Each scene shows the same named points in several views. A view is turned or mirrored, shifted and resized as a whole, has a little noise and may leave points out.

Scene 1
View 1
<178>: [-12 -13 -14 -17   3  12  20  -9 -16 -41  -1  -3  28 -10  -1   2   7  10
   5   0 -30 -17]
<42>: [  2  -1   8 -11  -3  25  19 -13  -1 -32 -14 -10  29  -1   5  13  -5   7
  -7   1 -35   4]
<76>: [  6 -14 -12 -20  25  32   3 -41  29 -18  30   8  39  -3  -8  10  -3 -12
  22  35 -33 -23]
<254>: [ 19 -14  10 -17   3 -14  29 -30 -19  -4 -20  -9 -10  -4   5   5  10  15
 -13   5  -8  10]
<283>: [  8  -8  -3  -9  -9  -4  11 -45  25 -15  -8  -4  12  -6   7   7   7  11
 -17  13   0   9]
<233>: [ 37   0   7  -2  -2  38  44  -4   0 -26 -20  -8  34   0   1  10 -14  10
 -12   0 -34  -3]
<147>: [-13  15  14  -5 -17  28  -3 -28  37 -24 -22   0  31   6   8  21  -9   2
  -8  -3 -27  21]
<41>: [ 19  -3  11 -14   8  30  32  -2 -22 -33 -13 -14  28   0   2  10 -10   7
  -3   2 -46  -5]
<232>: [ 42 -22  -7 -14   9  -4  42 -26 -14 -21  -3 -19  11 -10   5  -5   3  17
 -22  17  -9  -7]
<22>: [ 11  -7 -16  -4 -13   8   0 -56  53 -37   4 -17  39 -10  17   2   3  14
 -32  28   6   7]
<94>: [  2 -12  -9 -13  -2   0  36  -4 -28 -27 -19   1  10 -10  -2   4  12  16
  -6 -11 -18 -10]
<88>: [ 41 -16 -14  -5   0  12  43 -25   8 -26  -5  -7  28 -10   3  -2  -1  16
 -22  15  -9 -12]
<157>: [ 39   6  23  -2  -1  34  33 -11   4 -18 -23 -10  22   8   4  17 -17   5
 -13   2 -36  12]
<166>: [  3  -3  -1 -12  -3  22  24  -3 -18 -42 -13 -11  31  -6   3   8  -4  10
  -6  -4 -37  -5]
<128>: [ -2 -23  -1 -30  23  -4  11 -32 -21 -15  14  -4   6  -8  -2   3  10   1
  13  20 -26 -12]
<152>: [ 23  -9   1 -10   4  13  27 -22  -4 -29  -8 -15  22  -4   6   5  -2  10
 -15  11 -23  -1]
<54>: [ -3 -15 -11 -19   8   8   4 -40  15 -31  16  -5  29  -8   2   3   6   1
   1  21 -18 -12]
<236>: [  8 -12  -1 -19   7  17  25   0 -39 -56  -4 -26  31 -10   7   0   0  12
  -6   4 -43 -12]
<143>: [-12 -19  -2 -29  18   5   4 -19 -32 -41  12 -18  19  -7   5   3   6   2
  11  14 -40 -12]
View 2
<41>: [ 14  -3  24   6   7 -24 -13   9  34  -3  -3 -16   7 -18  20  37   3   7
  39   2   9 -12]
<166>: [ 13 -10  15  -6   2 -16  12   9  31  -1   3 -15   4 -16  27  28  -5  10
  30   0   6  -6]
<94>: [  5   7   4 -20   7 -41  26  -6  31  13  -7  -6 -12 -15  20   8 -14  12
  32 -14 -10 -15]
<254>: [-16  37   4  -9 -10 -35  11 -28  34  34  -2   2  -9 -15 -14  -5   3  13
  27  -8   0 -24]
<88>: [-11  10   7 -18   6 -19  -1 -12   6   5   0  33 -18  -6  14  15   5  29
  51  16  28 -19]
<232>: [-17  29   8 -17   2 -37  -2 -20  18  12 -10  33 -13  -7   2  16   7  28
  41   9  15  -8]
<157>: [  4  -4  26  14   8 -10 -25   6  27  16  12 -19   6 -20   0  18  13  18
  51   9  31 -38]
<54>: [  1   9  -8  -7 -34   8  30 -18   1 -17   6  12  -8 -14  14   4   8   1
  19  29   5  -5]
<22>: [-27   3  -9 -17 -31  34  36 -17 -13   4  37  28 -13 -10   6  -4  12  41
  28  42  55 -10]
<178>: [ 13  -4   1 -14 -12 -15  31   0  21 -14  -1  -4  -6 -14  32  17  -8   1
  22   5  -9   1]
<42>: [  7  -7  13   4  -7  -5   7   4  25   0  13 -19   5 -18  15  18   2   9
  30   8  13 -15]
<128>: [  3  31  -1   1 -32 -21  18 -28  22 -11 -18   9  -5 -11   4   6   5 -17
  15  11 -22  -3]
<143>: [ 15  18  11   5 -25 -20  15 -10  29 -24 -15  -1  10 -14  15  35   4 -17
  13  14 -20  15]
<233>: [  8 -13  22   3  16 -16 -22  12  23   4   6  -7  -3 -15  18  26   7  23
  56   6  29 -31]
<283>: [-21  19  -7 -14 -24   7  26 -22   7  18  20   9 -14 -15  -5 -19   7  22
  28  19  25 -27]
<76>: [ 17  -3  -7  12 -39  21   3 -13 -15 -44 -10  16 -10  -7  17   6  20 -26
  33  48  -2 -18]
<236>: [  5  13  16  -8  -5 -34  19   0  40  -7  -8  -2   9 -13  22  48  -6   8
  16  -3  -8  25]
<147>: [  2 -17   2   7 -22  33  23   5  15  11  42 -37   6 -26   5 -10   6  16
  26  16  34 -35]
View 3
<42>: [  7  -2   0   7  -4  15  -6   9 -11  25  15 -13   0   7  17  15   9  -7
 -13  10  14 -11]
<88>: [  3  -4 -11   4   3  -5 -19  16   4  16  38   7  24   0  -6  10  21  15
 -24   1   9 -29]
<76>: [ 20 -23  -3   5  16  38   5  17  13  41   0   0  27 -20 -14  -7  36  -9
  15  11   3 -17]
<232>: [ -6  11 -14  -1  -8   0 -25   8  16  22  35  17  20   3   0  13  19  17
 -30  -7  -1 -23]
<54>: [ 17   1  -7   0   7  19   0   5  10  32  10  17  13  -2  -1   3  21  -1
  11  13  17 -21]
<41>: [ -3   1  -6  10  -7  24 -11  14  -4  23  21 -24  -2   2  14  24  16  -7
 -32   7   2  -6]
<254>: [  1  14  -4 -13 -27  -8 -27  -8   1  31  16  19  16  10  20   7   7  12
 -20 -13  -7 -10]
<178>: [ 12  17 -18   0  -2  17   4   6   5  18   2  -4   8  -1   7  23  23  -6
 -12  12  27  -9]
<233>: [ -2 -16  -2  14  -2   6 -11  21 -17  17  34 -29   9   5  10  18  13  -2
 -35   4   3 -15]
<94>: [  4  22 -21  -8 -18  -2 -10  -1  -4  13   6  -2  13   6  16  23  16   2
 -28  -1  17  -6]
<143>: [  8  25 -12  -2  -5  40  -3   3  22  34  -5   7  -5  -3   7  22  23 -10
  -7  11  10  -5]
<22>: [ 20 -12   8  13  23  -7 -10  13  -1  27  42  33  13  11  -3 -14   3  15
  22  17  27 -39]
<147>: [ 20 -17  16   8   3   4   1   7 -33  30  17  -8  -2  16  27  -3  -6  -8
  15  18  21 -15]
<166>: [  2   9 -10   8  -4  17  -4  11  -5  19  14 -16  -2   5  16  24  14  -9
 -23  12  19  -8]
<152>: [  3   4  -5   5  -2  11 -14   9   2  24  27   2   9   4   8  14  12   3
 -19   6   6 -17]
<157>: [  0 -19   9  11  -9  10 -19  17 -20  30  35 -23   2   9  21  10   5  -2
 -30   2  -7 -14]
View 4
<128>: [ -2 -12  -9  -2   9 -26   4 -24 -12  15   0  -1 -24   5 -20 -12 -13 -11
 -24   7  29   7]
<254>: [  8 -14 -24   6   7 -17  12 -18   3  25  -2   8  -2  10   8  -8  -3   0
 -35 -23  14   6]
<42>: [ 15   7 -14  -3  -6 -22 -11 -11  -4   5 -18   3  -6  -1 -14 -17 -16   7
 -13  -8   3 -19]
<152>: [ 24   5 -16   7   5 -22   2 -15  -3  14  -9   7  -2   1 -15  -8 -15   0
 -14  -9   8 -14]
<143>: [  0   3  -4   0  11 -33 -11 -29 -26  13  -9   0 -31   8 -27  -9 -23  -1
 -18   2  23  -8]
<54>: [  6   6  -7  -3   4 -19   5 -15 -12   7   5   3 -13  -3 -32  -5 -19  -6
  -1  11   2  10]
<22>: [ 26  19 -19   6   4   1  13  -5  -2   8  16   9   8  -6 -32  15 -23  -2
  12  -6 -31  16]
<178>: [ 14   5  -7   1   4 -31  -8 -20 -15   9 -19   7 -12  -5 -17 -18 -11   4
 -10   7  11 -10]
<166>: [ 19   8 -10   2   2 -34 -14 -21 -14   9 -26   7 -10  -2 -13 -18 -15   9
 -15  -5   6 -21]
<236>: [ 20  11  -8  12  13 -44 -16 -31 -24  14 -24   7 -17   2 -16 -11 -19   7
 -17  -9  18 -29]
<41>: [ 27   7 -14   2  -3 -32 -11 -15  -5  10 -25   3  -8  -2 -14 -20 -13   4
 -21  -9  21 -35]
<283>: [ 12   1 -21   0   0  -5  12  -7   3  13   7   9   2   1 -11  -3 -12  -1
  -9 -10 -14  18]
<233>: [ 43   8 -16   3  -6 -25   0  -6   8   7 -28   7  10  -9 -10 -19  -9   4
 -13  -6  11 -34]
<76>: [ 14   2   0 -13  -7 -14   8  -6  -3  -3   5  -3 -14 -11 -50 -13 -21 -19
   4  33  22  -1]
<157>: [ 34   7 -24  -4 -14 -15  -4   0  16   8 -20   3  11  -3  -8 -20 -12   4
 -22 -18  11 -34]
<147>: [  8  13 -19 -16 -23  -4 -15   6   2   0 -11   0   1  -4 -16 -17 -16  11
  -2 -10 -26  -7]
<88>: [ 43   6 -15  15  12 -25  19 -14   2  15  -6  15  11  -9 -12  -2  -6  -3
  -8   0   8  -5]
<232>: [ 35  -3 -19  17  20 -25  20 -23  -2  23  -3  12   3   2  -8   3  -8  -6
 -22 -11  20  -3]
View 5
<283>: [  3  -9  -5  -4 -23  13  -7  -4  14  -5   3   1   1  -4  -3   9   8 -25
  16  23  -1  10]
<178>: [ 13 -10 -14 -16   2   0  16   8  13  16   0   4   4  10  19 -10   0   7
  22  15   2  12]
<54>: [ 12 -17   0 -14  -6   8   8   7  23   7   1   8   0   0   0  -3  11  -6
  13  24   1  27]
<254>: [ -3   0  -5 -13 -14   8   1 -19  -3   3  10  -8   2  -3   2   8   4 -11
   9  -4  -1  -7]
<166>: [ 18 -12  -9 -11  -2  -2   9  10  -6  10  -3  -2  -1  16  19 -10  -5   1
  25  12  -2   7]
<147>: [  9 -21 -11   4 -20   9 -14  23   0  -1   5   2 -23  14  14   2 -10 -25
  21  34  -3  16]
<236>: [ 20  -2  -4 -20   6  -9  19   4  -9  13  -7  -1   2  22  12 -20  -1  11
  25   3   0  12]
<94>: [  4  -1 -17 -12  -4   1  11  -7   2  11   3  -4  10   4  21   0  -2   4
  24   3   0 -10]
<143>: [  8  -6  -1 -23   6  -3  20   2  13  18   7   2  -8  14   6 -13   5  12
   8   4   3  23]
<76>: [ 22 -42  10 -12  -3  15  13  25  27   6  11  17   4  -6   5  -4   9   0
  -2  20  -7  37]
<157>: [ 20 -28   3   1 -14   7  -7  13 -29  -6   3  -4  -2   7  17  -5  -9 -15
  18   2 -10   1]
<41>: [ 21 -20   0 -11   0   0  10  13 -19   7   0  -2   0  13  18 -13  -5   2
  18  -2  -3   6]
<88>: [ 23 -17   0  -8 -12   8   6  -3  -2  -6 -10   3  26  -9   3  -2   8 -13
  25  10  -6   4]
<232>: [ 14  -7   3 -14 -10   5  10 -16  -5  -2  -6   0  22  -6  -4  -3  12  -9
  19  -2  -3   1]
<152>: [ 16 -13   0 -10 -10   4   4   3  -6   1  -3   2   6   5   6  -6   3  -8
  18   9  -3   9]
<128>: [  3 -13   1 -24  -1   8  16  -4  18  14  14   3  -1  -2   4  -1   8   7
  -1   1   2  16]
<42>: [ 14 -16  -5  -7  -8   3   3  14  -6   5   1   1  -8  14  16  -7  -5  -7
  20  13  -2  10]
<233>: [ 28 -27  -2  -1 -10   5   2  16 -24  -3  -6  -1  10   6  19  -8  -7  -9
  27   5 -10  -1]
<22>: [ 14 -12   2  -3 -26  10  -7   4  17 -12 -15   9   6  -1 -15   2  14 -33
  27  43  -1  29]
View 6
<76>: [  9   1  -8 -21 -13 -26  41 -24 -18  -5   1  13  31  -7 -11  14  70  16
  -9  32   0   6]
<147>: [-29   8  -5  25  -4 -16  15  -6   4 -10 -12   6  25  26  16  13  18   7
   1  -4 -22 -35]
<178>: [ -6  11 -15 -14  -1 -14  32 -10  13   6   3 -16   7  10  27  32  17 -12
 -28  47   2   6]
<41>: [-36  -6  -6 -12   2  -3  24 -10   9  11 -13  14   3  11  -3  43   3 -13
 -32  53  -4  -4]
<236>: [-18   1 -19 -13  10  -1  26 -10  18  16   3 -11  -6  -1   6  53  -4 -26
 -29  59   4  -1]
<143>: [  6   1 -15  -1  13 -17  47 -17   6  28  12 -15  13  -3   8  33  16 -19
 -16  59   6   9]
<157>: [-46  -7   7   1  -6   1  10   2   0   0 -20  36   6  26 -16  35   1  -3
 -22  29 -22 -12]
<88>: [  0   5 -10 -29 -24   4   5  10   2 -12  -1  18 -11  11  -5  28   3   1
 -24  23 -16  25]
<22>: [ 27  11 -26  -1 -19  -1  -4   3  -4 -28  14  -2   5   1  -5  10  14  17
  18 -25 -19  -3]
<128>: [ 16   1  -3  -1  -2 -24  49  -7  -1  28  15  -2  13   9   2  18  19 -11
 -14  55  -7  32]
<152>: [-11   0 -10  -7  -7  -1  15   0   4   4   3  11  -3  12  -4  32   0  -6
 -16  31 -14   9]
<94>: [-12   8  -4  -7  -9 -11  28   6  19  15   0  -6  -3  31  28  27  -8 -18
 -37  50 -15  23]
<283>: [ 15   8  -5  12 -19 -11  16  11  -3  -5   9   6   7  25   3   6   4   7
   2  -1 -29  13]
<166>: [-20   5 -13 -13  -4  -5  21  -4  12  -1  -7   2   4  12  10  36  10  -9
 -27  41  -6  -2]
<54>: [ 17   9 -14  -5  -8 -17  31 -10  -4   0  13  -7  16   3   6  15  32   4
  -3  23  -7  10]
<254>: [  1  -1   7  17 -13  -9  24  17   7  26  10  14  -4  32   0  14 -22 -11
 -18  35 -31  35]

Which points are out of place in each view (at most two, in the order of its rows)? Write - if all are in place.
view 1 -> -
view 2 -> <143>, <236>
view 3 -> -
view 4 -> <178>
view 5 -> -
view 6 -> <166>

Scene 2
View 1
<66>: [-19  -6 -37  48 -20  19  -4 -24 -30 -20  41  -5   5  22  13  18   2  -5
  -5 -44   9 -26]
<15>: [ -4  -5   6  -5 -21  12 -20   2  -5  -4  -4  17  16  -7 -15 -11   8  -5
  -6  -3  -2  -5]
<230>: [ -6  26 -17   1 -15 -21 -22 -17 -12  10  52 -31   5   6   8  -2 -13  19
  -8 -28 -26  12]
<133>: [ -3  -3   0  -1 -23  13 -18   5   8 -14  21   7   4   0  -5  -2   3  -5
 -13  -6 -17 -10]
<30>: [ 13  -5  -7  12 -23  28 -18  -8   2 -22   3  12   1   6  -2   7  -2 -12
  11 -18  -5 -14]
<16>: [-12  -6 -13  26 -22  49  -8 -16   6 -45   2  18  -9  13   0   9   9 -27
 -15 -20  10 -15]
<150>: [-10   6 -20  25  -7  33  -5 -24  -3 -26 -15   6 -14  18  -5  17  31 -18
  -4 -25  14   4]
<213>: [-12   5  -7   7 -20  15 -18 -10  -1 -18  22   0   1   5  -2  -3   2  -6
 -20 -18  -8  -3]
<49>: [ 18   6 -25  30 -24  29 -19 -21  -4 -31  34  -5  -9  18  18  15 -22 -11
  16 -42  -8 -19]
<93>: [-13  23  -7  -5  -6   6 -15 -11  10  -9  15 -14 -15   7  -4   0  20  -3
 -22 -12 -18  22]
<205>: [ -7  11   0  -2 -20  14 -22 -12   3 -14   5   1   4   2  -5  -7   0  -6
 -17 -12  -9   8]
<122>: [ -6  20   1 -16 -14 -30 -27  -8 -20  30  12 -16  22  -7 -11 -17   1  22
  -2 -10 -14  17]
<34>: [ -7  10 -13  20 -29  16 -25 -27 -24 -15  16  -2  19   5   6  -6 -24  -2
  -3 -34   7  -8]
<4>: [-12  19 -13   0 -10  -8 -19 -21 -18   9   6 -17   5   6  -4  -4  13  10
  -8 -22  -1  18]
<238>: [ -6   3 -13  13 -11  15 -16 -19 -17  -5 -17   5   7   7  -9   1  18  -7
   4 -21  15   4]
<129>: [-10   4 -17  25 -21  33 -11 -22  -7 -31  14   3  -6  16   5   9   5 -15
 -12 -30   5  -7]
<39>: [ -1  10   3  -7 -19  14 -20  -4  14 -15  14   1  -4   2  -2  -4   4  -7
 -14  -8 -20   7]
<265>: [ -7  -4   4  -1 -27  16 -21   1   3 -15  14  11  12  -4  -8  -8  -6  -7
 -14  -6 -12 -11]
<289>: [  1  -5  -3  11 -26  40 -16  -2  18 -39  22  15  -6   6   3   5  -7 -21
 -13 -14 -14 -17]
View 2
<213>: [  2   1  -4  20  -5  -8  -2  16   3  -1 -12   1   6   2 -21 -19   4  -1
  -3  15   7  -5]
<265>: [  0   2  -3  24   2  -6   1   7   7  -5 -22  -1  18   2 -21  -7   5   1
  -3  11   7  -8]
<238>: [-13  -2 -19   7  -1   6   7  13  -2  10 -20 -11  -1 -13 -30 -18  -3  -8
   2  20   6  -8]
<93>: [  3   7  -7   9 -12 -25   8  19  -3  -3  -4   6  -3  -8 -20 -11   2 -14
   6   4   5  -5]
<4>: [ -6   9 -13  10 -15 -16   7  12  -9   4 -13   1  -6 -21 -28 -23  -8  -6
  -2  15   5  10]
<16>: [ -1 -10 -12  14  11  10  -4  31   7  10  -9  -9   9  16 -16 -19   8  -3
   7  20  10 -27]
<49>: [ -5   0  -7   9   1   0 -15   8  -5  25   1   0  -2  18 -19 -28  19  29
  -2  16   2 -13]
<34>: [ -9   8  -5  18  -1   1  -8  14   0  13 -15  -1  11  -1 -21 -32  -5  20
  -5  29   5   3]
<133>: [  2  -2  -5  22  -3  -9  -1   4   6  -4 -18   1  11   4 -22  -7  10   0
  -4   7   7  -9]
<39>: [  1   5  -2  16  -3 -16   3  11   3  -3 -13   3  12  -1 -18  -2   5  -1
   4   5   5 -10]
<230>: [  4  15   0  17 -24 -30  -5   0 -11   2  -4  14  -7  -9 -25 -26   4  13
 -12   8   3  20]
<129>: [ -2  -4 -11  14   2   3  -6  26   1  13  -5  -6   0   8 -19 -28   5   2
   5  22   7 -14]
<30>: [ -9  -3 -12  13   5   4  -2   5   3  12 -16  -7   7   5 -23 -10  11  10
   3  13   3 -17]
<122>: [ -7  15  -7  17 -21 -21   8  -9  -9  -7 -26   5   3 -30 -33 -11  -8  -2
 -12   8   4  23]
<289>: [  2  -4  -1  20  10  -2  -7  16   9   4  -9  -1  16  19 -13  -8  14   7
   3  11   7 -23]
<205>: [ -2  10  -6  14  -3 -15   6  17   2  -5 -14   2  13 -11 -20  -8  -5  -8
   7  12   7  -6]
View 3
<15>: [-17 -13  -3 -15  -1 -17  14 -11  18  10  -9  -3   3  21 -17   4 -16  15
  16 -17  -7   4]
<230>: [  2   5   4  -9   1   7  11   6  -9   3  35  -8  -6  25 -20 -15 -15   5
   3  15 -26   1]
<34>: [ -6 -12  -1  -4  13   6  10  -9  -4  13 -10 -10  -8   6 -11  -7  -5  -4
  18  12 -13   8]
<39>: [-19   0  -9  -7  -3  -1  17   0   9  11   5 -11   9  19  -7   6 -13  17
   3 -12 -17   3]
<129>: [ -7   3  -6  -4   6  11   4  -4  -2  10 -21 -10   7   9  10  -4  -1  16
  17   0  -9  11]
<4>: [  3  -7  10 -15 -10   0   5   8   4   0  10   5   9  23 -17  -7 -10   9
  17   5  -8  -2]
<93>: [ -9   7  -2 -10 -14   7  10  12   2   1  13  -2  19  23  -3   5 -13  22
   3  -7 -12  -1]
<205>: [-16  -5  -5  -8  -3   0  15  -1   6  10  -1  -7   9  16 -10   8  -9  12
   9  -8 -11   3]
<16>: [-15   1 -14  -2   6   9   5  -9   2  16 -34 -14  12   6  18   4  -1  21
  16  -9  -6  14]
<289>: [-25   6 -19   1   9   5  15 -11   7  19 -16 -22   4   9  10   5  -9  18
   4 -13 -20  13]
<238>: [ -3 -12   8 -12  -8   1   5  -1  15   5 -21   3  10  17  -4  -6  -8  12
  26  -5  -5   6]
<49>: [ -7   7  -4  11   9  22  11  -7   3  13 -16 -22  -9   8  12 -20  -7   3
  11   9 -33  16]
<133>: [-19   2 -12 -10   4  -7  15  -9  10  12   1 -12   1  20  -7   0 -14  20
   6 -13 -18   6]
<122>: [ -2 -12  13 -21  -9 -16  13   5  10   1  29   4  -4  32 -39  -8 -20   6
  14   1 -14  -5]
<30>: [-16  -5  -3  -1   2   3  13 -11  19  14 -21 -13  -1  13   3  -7 -12  11
  15 -10 -20  11]
<213>: [-11  -1  -8  -9   6   1  10  -4  -1  11  -2 -10   5  16  -4   2  -9  16
   9  -3 -12   7]
<150>: [ -2  -2   1  -6 -11  15   0   3  11   5 -31   0  20  14  18  -2  -1  22
  24  -7  -5   9]
<265>: [-20  -4 -11 -10   7 -10  17 -12   9  14  -4 -13  -1  17 -11   5 -13  15
   8 -13 -14   7]
<66>: [  9   9  -3  -8  19  10 -11 -10 -14   9 -20 -11  -9  13  12 -26   1  17
  24  16 -13  17]
View 4
<129>: [  1   4  13   8   0 -18   3   0   0  -2   7  -7 -13   0   8 -14   2 -12
  11  -2  -6 -12]
<15>: [ -3   9  21   6 -12  -8 -16 -10  -2   5  21   8  13  -7  12  -6   7 -19
  33  -1   0   4]
<205>: [  1   6  14   8  -8  -9 -10   3   5   2   9   1   9   3   7  -4   9 -12
  25   0   6  -2]
<93>: [ -3   5   7   4   1  -7  -1  11  10  -1   8   5  16  12  -3  -4  25 -10
  10  11  11  -1]
<49>: [  9   0  12  21 -16 -18   9   8   7  -9   8 -14 -20   2  -1  -2 -14 -16
   2  -6  -9 -33]
<230>: [  2   6   2   3 -27   5  -9  20  25  -6  14 -12  24  14 -18   6  11 -20
   1   1   3 -25]
<66>: [ -5   1  14  -3 -14 -13   1   6  12   0   5 -27 -15   2  -3 -28 -11 -20
  -8 -10 -29 -25]
<34>: [  6   8  12   5 -20  -8 -13   3  10  -1   7 -25  -2   1   7  -9  -9 -15
  22 -16  -5 -21]
<39>: [  0   1  13  13  -9 -10  -4   6   5   2  10   8  12   5   3  -1   9 -11
  24   7   8  -3]
<238>: [  0  16  13  -4   3  -8 -11  -9  -1  -4  18  -8  -4  -6  13 -12  14 -22
  15  -8  -2  -4]
<4>: [ -1  16   5  -8  -5   3 -17   5  12  -6  17 -12  15   5   0  -6  24 -20
  10  -6   4 -10]
<122>: [  0  18   6  -6 -25  12 -29   3  15  -5  29  -4  35   2  -6   7  25 -29
  19  -5   9  -9]
<150>: [  0   8  11  -1  17 -18   5  -6  -5  -3   7  -6 -19  -1  14 -23  13 -12
   6  -1  -4  -3]
<213>: [ -1   3  13   5 -13  -8  -9   7  11   3   5 -10   7   4   4  -9   3 -11
  21  -2   1  -8]
<30>: [  5   5  19  17  -9 -18  -1  -5  -5  -3  18   0  -9  -7  10  -4  -4 -18
  19  -2  -5 -13]
<16>: [ -1  -2  20  10   4 -25   7  -3  -4   7  -2  -4 -19  -2  17 -22  -6  -6
  18   0 -10  -3]
<289>: [  0  -8  22  22  -9 -24   8   4  -1   7   1   5  -7   1   6  -8 -12  -6
  24   7  -5  -7]
<265>: [ -1   1  21  13 -19 -13  -9   0   2   8  13   7  11  -2   6  -5  -3 -14
  31   2  -1  -3]
View 5
<93>: [ -9  -4 -17  25  -9  16  -5  20  10   5 -18   4 -15  -8   1 -16  17 -20
 -11   0 -26 -29]
<39>: [  3  -7  -6  17 -18  14 -19  37  10  -1 -17 -11 -19 -15   8 -17   6 -16
   5  -5 -17 -20]
<49>: [-20   1  -3 -11 -30  39 -36  16  11  -9 -14   4  12 -39  -4 -13 -10   8
  35  21   3   6]
<238>: [  6   8 -15   9 -38  16   9  27  20 -17 -32  -4  -9 -14   4  17   2  19
  -3  -4 -16 -12]
<133>: [  5 -10  -5   6 -22   6 -26  36  19   5 -10 -16 -22 -17  18 -12   5  -7
  13  -2 -24 -10]
<4>: [ -4   6 -22  17 -35  11  18  12  16  12 -16  -3   0  -4  10  -6  19  -3
 -19   4  -5 -19]
<129>: [-14   0 -17   7 -21  31 -15  28  12 -10 -31   9  -3 -31  18   3  -6  11
  20  10 -24  -6]
<122>: [ 12   0 -14  13 -53 -10  20  18  20  26   2 -22  -5  12  13 -16  26 -14
 -27  -4   9 -15]
<213>: [ -6  -5 -14  12 -22  18 -13  32  14   4 -18  -5 -11 -21  23 -10   2  -5
  12   8 -22 -12]
<230>: [-15  -5 -16   8 -34  13  -5   2  12  36   8  -4  11  -8  14 -37  23 -24
  -7  18  10  -8]
<150>: [-14   9 -20  10 -16  31  -2  24  16 -27 -43  12 -11 -25  -4  21  -1  21
   7   1 -35 -18]
<16>: [ -9   0 -13   8 -12  35 -26  44  12 -24 -42   5 -13 -38  18  13 -14  17
  30   4 -40 -11]
<205>: [  5  -3 -11  21 -26  14  -7  38   8  -1 -22  -8 -13 -15  18 -10   4  -8
  -1  -5 -16 -19]
<289>: [ -2 -10  -1   6 -13  26 -43  46  10 -12 -23  -7 -18 -33  16 -12 -12  -2
  32   4 -28  -8]
<30>: [  1  -2   3  -2 -26  28 -34  36  12 -20 -21  -7 -12 -32  -6  -4 -10   6
  26   1 -10  -5]
<66>: [-32   4 -28 -18 -30  31 -12   6  27   8 -19   9  16 -36  32   9  -5  25
  29  33 -21  11]
<265>: [ 12  -7  -4   9 -27   7 -23  46  14   3 -14 -20 -22 -17  26 -12   0  -6
  13  -4 -19  -8]
<15>: [ 21  -2  -5   9 -37   1  -6  45  20  -5 -20 -25 -25  -9  20   2   2   5
   0 -12 -17 -11]
<34>: [ -4   6 -13   6 -50  25  -8  33   8   5 -20  -4  12 -29  34  -8  -7   8
  15  13   6   4]
View 6
<230>: [ -5 -12  35 -12 -25 -10 -23  20   3  12 -31  26   1   2  -4 -21  20  14
  36  -2 -16  -1]
<238>: [-16 -11 -14   9 -21 -13  35   5   1  12 -45  21   5  10 -12 -23   7  15
  -3 -28 -19   2]
<205>: [-26  -8  -7  -4  -8 -13  11   8  -1   8 -24  15   2   2  -2 -17   0  15
   4 -18  -5   5]
<93>: [-20 -16   8  -2  -2 -15  -8  10  10  16 -33  15   4  12   1  -9 -16   3
  15 -21 -17  14]
<16>: [-11 -14 -47  -1   4  12  24  12  -7 -12 -33   7  14  -1  -8 -18 -11  33
  -5 -19 -13   4]
<66>: [ 23 -20 -19   4 -23  24  11  22 -11  -2 -46   9  19   3 -22 -34  15  38
  15   3 -30 -13]
<133>: [-32 -20 -12  -5 -12 -13  10  18   3   0 -19   8  10  -3   9 -13   3  14
  14  -6  -8  -4]
<122>: [-29  -8  37   2 -38 -34   8  12   6  31 -28  21  -4   7  -1 -20  26  -6
  17 -11  -8  -4]
<34>: [ -2   0  -5 -10 -22   3  18  14 -11   1 -29  22  -1  -8 -17 -29  27  33
   6 -12  -3  -5]
<265>: [-33 -15 -13  -5 -13 -13  16  16  -1  -1 -15   6   6  -6   5 -15  10  16
   7  -8  -2  -6]
<150>: [ -6 -18 -27  14 -11  -3  27   5   5   8 -56  18  13  17 -17 -21 -14  16
  -3 -32 -32   8]
<289>: [-25 -17 -33 -13   3   2  10  18  -4 -18 -20   9  12  -9   5 -10  -5  33
  10 -12  -5   0]
<213>: [-16 -14  -8  -4  -9  -3   6  15  -2   4 -24  11   8  -1  -4 -18   1  19
  10 -10  -9   0]
<30>: [-24 -16 -28  -8 -14 -10  24  14   0 -14 -38  22  10  -6  -2 -15  10  30
   8 -19 -14  -6]
<15>: [-39 -14 -13   3 -21 -22  32  10   0  11 -23   8   5  -1   5 -16  10   7
  -1 -15  -3  -5]
<4>: [-18  -9  15   5 -19 -18  12   6   3  26 -37  19   1  14  -9 -21   4   1
   5 -22 -16   9]
<39>: [-33 -16  -5  -9  -5 -17   4  12   3   3 -22  13   4  -2   6 -10  -2  13
  12 -16  -6   5]
<129>: [ -1 -13 -25   0  -6   9  14  11  -5  -3 -40  14   9   2 -13 -22  -4  30
   5 -16 -18   3]
<49>: [  1 -13 -21 -20 -14   9   3  19  -2 -27 -45  33   8 -11  -9 -19  18  49
  24 -14 -22  -7]

Which points are out of place in each view (at most two, in the order of its rows)? Write - if all are in place.
view 1 -> -
view 2 -> <205>
view 3 -> -
view 4 -> <129>, <213>
view 5 -> <30>
view 6 -> <150>, <4>
